Each row is a point on a tangle of strands that fork, close into loops and nearly touch. The rows are in no order.
In the rows, 128 means zero.
Two points are linked if the straight distance between their rows is under 116. Some points are linked to none.
guk: [122 180 178 112 136 128 194 116  97 142 140 135  81 143 125 124  81 123
 142 126 167 129 131]
Dol: [116  78 112 151 180 121  88 107 103 145 132  90  94 130  98 130 129 140
 215 132 145  79 115]
Lubis: [148 130 132 152 124 175 131 128 127  67 135 136 118  96 108 115 121 150
  79 135 151 176 109]
rimum: [118 141  80  96 134  98 126 131 109 146 120 129 118 145 174 111 104 167
 121 113  88 154 115]
dusi: [119 160 123 122 137  99 119 141 159 140 179 151 142 190 154 135 129 147
  91 114  60 180 112]
sazaz: [102 134 155 156  72 162 130 192 151 112 119 121 124 165 104 145 190 122
 102 128 117 141  74]
vemo: [166 133 102 137 165 104 104 109 119 173 158 106 162  74 157 150 102 123
 177 147 171 120 182]
nir: [138 178 105  94 133  82  89 128 101 136  92 104  98 164 199 140  74 157
 127 122 117 159 133]
petil: [ 87 116 174 129 120 153 180 138 107 146 208 107 129 142  89 115 143 165
 157  97 155 103  90]
meror: [ 83 145 130 103 123 162 148 121 184  82  62 150 146 144 150 119 125 112
  50 186 112 100 123]
Miz: [102 170 134  95 103 127 152 147 156  90  98 153 150 140 154 122 124 104
  32 133 119 107 103]
Vam: [162 181 136  66  86 149 124  94 113 124 140 140 103  95 147  68 117 119
  93 120 143 178 115]
Fada: [125 147 125 113 145 161 128  95 148  98 125 198 160 117  83 103 152  82
 101 148 115 129 111]
bagig: [171 130 154 114 172  78 128  98 105 117 113 144  77  84 124 101 151 121
 146  97 126 110 146]
libef: [124 167 141 124 181 147 190  82 120 130 156 154  86 134 126 124  90 157
 140 155 152 153 151]
deref: [126 118 101 153 139 105 116 108 123 108  84  94 109  88 143 159 104 123
 128 135 149  72 158]
Gezi: [ 81 126 163  68 121 143 171  98 114  51 114 107 149 111  98  95  94  99
 163  91  84  81  72]
Lun: [143 102 173 182 116 174 116 152 153 119 180  95 111  65 108 125 153 129
 128 146 164 141 105]
pomu: [116 163 118 175 130 162  81 182 138  99 148 112 166 142 126 199 105 138
 116 155 158 151 129]
maru: [104 114 191 111 142 103 104 147 124 119 105 124 101 159 108  88 120 133
  96 127 134  82  66]
gakag: [140 134 111 151  90 193 138 172 117 111 148 150 134 116 112 120 172 139
  83 140 178 179 123]
fupib: [108 136 141 122 107 183 156  95 189  77 106 137 163 140 114 151 151 115
  75 171 103 125 137]
mamum: [133 123 132 138  65 152 135 153 114  86  99 122  81 143  89 121 110 102
 134 105  55 180  86]
Tero: [133 129 101 142 153 153 156 114 109 144 164 151 128 111 105 120 129 145
 146 142 156 146 147]
Kon: [104 147 167  72 144 112 188 112 143 133 123 161 155 109 106 106 154 110
  80 131 128  61 134]
devun: [ 90  93 102 117 113 152 167 127 123 112 125 135 147 113  80 102 156 120
 145 103 115  77  76]
bovil: [ 77 148 136  63 106 146 212  90 117 104 133 107 145 103 107 114  94 153
 106 113 146  78 115]
Tato: [104 132  87 116  40 130 152 139 127 191  76 125 149 161 135 137 140  99
 116 143 130 103 174]
Vev: [136 148 112 134 156 130  95 149 141 123 208 156 145 157 119 102 131 152
 127 112  81 202  69]
voma: [133  81 158 141 110 107 157 139 136 103  95 111 112  89 134 132 134 127
  50 119 121 108 158]
suve: [124 168 135 144 164 119 109  87 152 123 152 148 149 116 100 157  94  53
 185 131  77 102 120]
Bota: [ 57 131 151  82 158 159 186  97 139  42 136  98 150 142 104 115 101 136
 147 117 102  85  51]
Duf: [109  79 115 158 137 115 180 128 131 102  91  94 115  86 128 165 104 135
  97 127 129  82 164]
vusa: [136 113  39 126  94 113 129 100 129 158 107 124 169 110 142 142 149 124
 144 115  89 139 180]
poro: [ 97  75 109 128 109 174 145 122 142  96  95  64 133  89  60 151 163 151
 136 141 135  64 102]
mipi: [149 114 133 136 144  76  89 151 141 132 155 177 191 159 131 183 129 144
  96 134 109 153 203]
veg: [132  72 136 150 108 100 113 196 124 194 136  70 134 175 187 119 136 144
 182 103 113 150 102]
nida: [139  90 110 128 159  86  53  83 139 158 141  65 141 147 118 140 134 188
 153 132 121 117 132]
Baki: [132  88  86 153 164 143  73 123 116 169 144  84 140 147 111 142 138 166
 190 152 146 132 134]
Bimoz: [151 141 101 108 177  92 137  97 113  90  72 173  71 101 162 113 159 132
 126 112 125 111 144]
Dak: [159 116 118 143 183 114  85 139 101 167 135 120 161 171 138 157 115 135
 198 132 166 153 148]
doraz: [127 137 148 177 149 146  86 118 170 126 139 139 156 103 101 155 102  53
 151 155 115 101 108]
rozo: [119 177 162  56 139 124 163 114  88  85 138 144 129 109 103 109 102 111
 151  89 114  88  81]
seles: [133 107  94 170 159 149 106  83 164 141 130 143 136 120 127 182 104 142
 160 175 105 142 207]
Fasad: [151 119 142 161 142 111  93 148 125  94 100 132 117 136 141 196 110 147
  95 120 151 134 179]
Mor: [146 112  62 109  94 119 159 105 103 163 139 100 140 109 136 120 121 133
 180  98  91 166 162]
vata: [145 146 127 113 143  77 118 145  95 176  83 130  93 173 191 125 151 131
 141 116 164 124 169]
zeva: [141 141 134  99  94  71 142 151 103 213  86 109 152 183 185 134 122 103
 140 120 137 124 184]
Lok: [159 115 130 126 160 100  54  71 141 125 104  96  96 130 138 145 129 163
 139 135 131 118 155]
gop: [125 160 109 122 113  94 162 151 105  95 100 169 122 144 139 170 150  91
  99  87 127 115 156]
pekat: [100 160 123 109 152  96 129 144 152 130 154 186 156 195 127 131 163 159
  88 120  95 133 122]
bofik: [156  93 111 124  89  88 153 137 102 183 158  68 142 131 149 129 148 125
 187  78 111 149 169]
suk: [131 104 114 136  55 123 105 179 117 175 103 108 130 158 152 100 152 127
 129 127 107 185 121]
Kediv: [ 92  98 104 118 126 146 139 121 138 107  97 110 151 105  84 141 163 107
 122 127 125  40 115]
Latug: [ 76 101 164 107 132 126 198 150 142 127 124 131 129 109 112  89 169 112
  92 121 145  31 100]
luri: [137  73 113 178 141 132  71 167 105 139 108  90 125  86 121 138 127 104
 158 139 170  90 121]
soten: [150  80 124 155 143  95 105 146 127 116 114 174 155 163 103 203 114 148
 105 132 138 130 229]
Tosop: [143  93  86 182 135 129  75 140 137 127  73 106 107  96 147 159 140 100
 153 159 146  99 154]
rilov: [135 125  91 127  86 132 145  98 137 141 110 126 127 118 132 129 177 130
 111 115 129 132 158]
Kop: [116 139 179 139 134 105 132 113 175 117 118  86 123  84 156 139 100  74
 117 131 121  61 115]
lerad: [145 141  92 133 166 133  67  75 150 156 138 131 160 100 136 160  87 129
 148 184 137 124 178]
fitif: [116 193 122  82  99 101 163 168 112 110  99 172 123 152 157 128 129  86
  71  92 111 109 114]
Gobif: [ 72  68 130 126 129 164 192 141 145 113 154 109 135  89  98  99 177 144
 139 104 133  41  66]
bon: [140 137 113 138  76 189 172 142 134  70  87 142 103 122  86 151 118 129
 124 147  58 200 120]
nodi: [112 115 106 122 132 118  82 118 114 124  94 112 136 108 117 117  57 112
 152 139 103  90  79]
Temas: [166  96 173 166 131 150 132 119 136 162 162 117 102  81 117  97 139 119
 116 162 178 142 144]
gopof: [119  93  90 150  83 149 118 172 112 182  92  82 126 162 169 113 137 142
 181 116 135 152 115]
vig: [112 190 159  80 132 134 192 137  81 115 141 164  94 120 115  98 122 120
 143  82 165 100 104]
Pom: [160  60 124 148 114 119  94 181  73 149 139  89 166  93 113 127 127 123
 152 106 188 131 131]
Fulav: [121 149 148  76 122 152 119 132 104 115 214 129 160 101 117  87 105 169
  99 112 147 155  76]
Lizik: [116 136 159 149  89 142 135 151 141 117 104 109  87 156 123 134 122 128
 113 127 104 143  99]
teso: [127 173 135 167 183 151 107 119 181  98 174 174 143 155 153 189 132 136
 120 157 176 145 169]
pif: [140  86 113 156 132  93 102 151 152 175 158 120 203 173 147 188 144 152
 137 139  98 143 195]
Zeru: [159 161 125 108 139 102  85  98 127 120  79 151  80 132 161 102  82 108
 119 130  69 178 114]
liko: [137  87  83 125  98  91 141  99 120 131 134  98 118 114 122 112 128 130
 170  80  57 141 119]
rufi: [147 122 173 167 177 132 102 112 148  80 135 139  84 136  94 149 147 149
 118 129 154 129 130]
sibob: [176 117 145 148 169  94  86 123 105 164 126 134 145 132 133 177 119 108
 184 139 169 128 200]
pob: [152 172 174 128 164 137  97 112 124  93 128 132  81 135 136 113 131 129
 110 127 167 143  90]
lupug: [ 71 120 150  96 102 150 220 103 154 114 168  96 141 121 111 100 117 157
 127 111  95  98  98]
rufe: [141 143 149 142 183 134  80 102 170 113 156 218 139 154 108 149 152 128
 129 162 136 139 160]
guti: [139 142 166 151 103 144 118 136 133 168 110 153  82 157 142  97 150 105
 105 169 182 141 125]
pupes: [110 163 118 144 134 141 106 171 138 140 153 195 164 182 138 127 165 131
  84 148 151 151 109]
Zete: [106 129 176 149 113 116 140 174 122 150 121 151  87 170 130  96 130 109
 104 122 142 121 101]
zal: [125 130 122 133 159 155 111  91 178  72 124 170 154 130  97 159 150 109
 114 158 125 120 145]
fopog: [155 122 115 101 105 109 167 147  68 158 182  87 150 112 152 122 135 145
 160  79 178 142 157]
tuneb: [118  80  90 166 135  98 138 118 141 141 104  92 109 131 122 143 110 145
 175 111  33 135 133]
galip: [112 196 118 112 149 113 140  79 155 101 160 105 162 114 132 156  75  81
 171 106  57 110 102]
zota: [127 108 115 159 111 135  97 115 174 163 128 125 161 169 124 202 132 134
 165 160 106 131 202]
kuri: [139 126 100 116 133 139  94 131 104 132 221 136 158 105 127  79 114 152
 147 108 120 178  79]
nabal: [140  58 154 159  90 135 171 168 121 119 124  88  88  63 118 109 126 148
  87 111 129 142 134]
Beru: [131 177  78  87 162 100 146 113 116 121 103 169 106 125 178 104 141 151
 118 107 120 132 130]
pof: [158  91 147 168 161 143 105 147 134  88 175 118 118  66 134 105 108 138
 105 126 143 157  99]
Gov: [ 77  87 173 132  92 165 207 129 136 149 192 115 120 141  83 107 123 165
 164 115  95 122 100]
Pezuv: [121 141 147 142 151 104 139 136 158 159 168 122 136 118 160 119 145 125
 117 128 133  98 118]
zabo: [138  51 112 151 103 141 140 161  89 127 132  96 143  73 103 111 110 162
 108 119 165 133 136]
Dorop: [172 165 113 111  92 166 144 131 107 141 155 150  93 112 160  82 129  96
 117 130 170 196 137]
mopub: [133 164 160  58 125 128 126 105 120 135 150 142 141  90 121  72 128 170
  78 136 145 150 104]
Tezit: [131 152 198  89 181 107  87 126 109 101 103 152  93 125 122  84 129 131
 110 130 156 104  67]
kire: [151  75 136 131 198  69 101  98 113 131 135 114  94  83 110 112 132 146
 177 113 125  73 128]
buruk: [132 150 111 140 128 200 164  93 154  61  92 167  92 121 109 127 131  97
 139 144  69 185 117]
givub: [143 159 111  68 143  76  99 101  94 110 105 137 112 137 126 103  89 149
 127  89  61 165 108]
tave: [ 86 164 177  39 127 138 212  80 145 114 125 128 163 105 112  99 108 118
  75 150 130  81 116]
beg: [154  96 146 161 128 164 123 116 108 176 180  89  99  97 133  94 126 142
 177 149 185 169 132]
Vibi: [139 134  95 120 135 106  63 108 115 126  79 148 137 110 150  97  92 113
 111 147 104 128 102]
Dilav: [124 170 109 146  91 168 111 171 135  99 134 111 132 145 151 167 149 137
  94 124 156 162 128]
nup: [136 107 115 165 137 163 145 157 113 172 159 125 134 145 134 122 153 150
 160 148 184 170 132]
kog: [134 105 184 176 161 117 120 133 153 125 125 142  99 135 119 173 136 120
 109 142 146 104 177]
pogu: [142 144 121 136 126  86 158 159 102 134 113 128  97 125 179 143 153 106
 138  83 159  99 153]
kep: [146 147 129 116 146  88  91 109 100 150  88  93  83 154 165 126 117 166
 138 124 161 138 141]
vepip: [117 129  93 150 160 133 122 173 112 131 150 127 188 140 130 169 110 155
 120 150 169 136 146]
finop: [124 125  85 107  41 128 164 145 110 193  96 108 132 153 161  95 121  98
 138 130  99 152 143]
rino: [153 184 120 102 126 163 136  84 142  72 125 197 120 134  99 103 143  75
 134 126  82 177 108]
nasig: [122 158 114  61 110 115  53  80 139 114  66 181 166 162 107 136 126 145
  88 165 112 109 137]
sape: [117 116 144 168 175 123  87 149 126 124 109 154 136 113 100 127  68  96
 126 159 117 103  89]
gusi: [125 137 143 169  86 158  98 180 156 165 139 144 138 183 114 134 184 126
 109 157 131 165 115]
kili: [162 170 152 123  81 140 120 155  95 160 142 145 109 162 145 109 145  93
 129 119 206 163 135]
pini: [149  95 135 161 108 116 137 161 138 190 156  73 134 158 153 141 125 126
 192 113  91 181 141]
lafop: [108 145  94 118  55 140 130 114 151 153  64 138 122 161 146 113 176 109
 100 139 110  97 133]

A piece is all that can be reached along the links. How many separate loops has the piece of each point below (a circle has one, a figure eight two, a Y none), and how many tips (points with one link)?
voma | loops 1, tips 0
kep | loops 3, tips 3
lupug | loops 0, tips 2
vusa | loops 1, tips 2
Lun | loops 0, tips 2

A tip is a point with one link. Name the tips that can be reached along the links from each point below, in the order of the rows.
dusi | zeva, teso, galip
Latug | petil, poro
Tato | fopog, tuneb
Gezi | Bota, vepip

A fork is a point with three links, a tip a point with one. Leave the first point through the second and follow the links. Name the first fork or tip that comes.
beg / nup | Bota
zota / pif | Zete
Fulav / kuri | Lizik
Bota / Gezi | vepip

Name the points in between on the shortest way along the links from the first point to the second, in order.
vemo / Vibi | sibob > Dak > Baki > nida > Lok > kep > nir > rimum > givub > Zeru
suve / pupes | doraz > sape > nodi > Vibi > Zeru > givub > rimum > nir > kep > vata > pogu > gop > fitif > Miz > meror > fupib > zal > Fada > rino > buruk > bon > mamum > Lizik > sazaz > gusi
Gezi / Lun | rozo > vig > guk > libef > Tero > nup > beg > Temas
rufi / rino | pob > Tezit > maru > Zete > Lizik > mamum > bon > buruk
Kediv / petil | devun > Gobif > Latug > Kon > tave > bovil > lupug > Gov
kire / pob | Dol > Baki > Dak > sibob > vemo > lerad > seles > zota > pif > mipi > soten > Fasad > kog > rufi
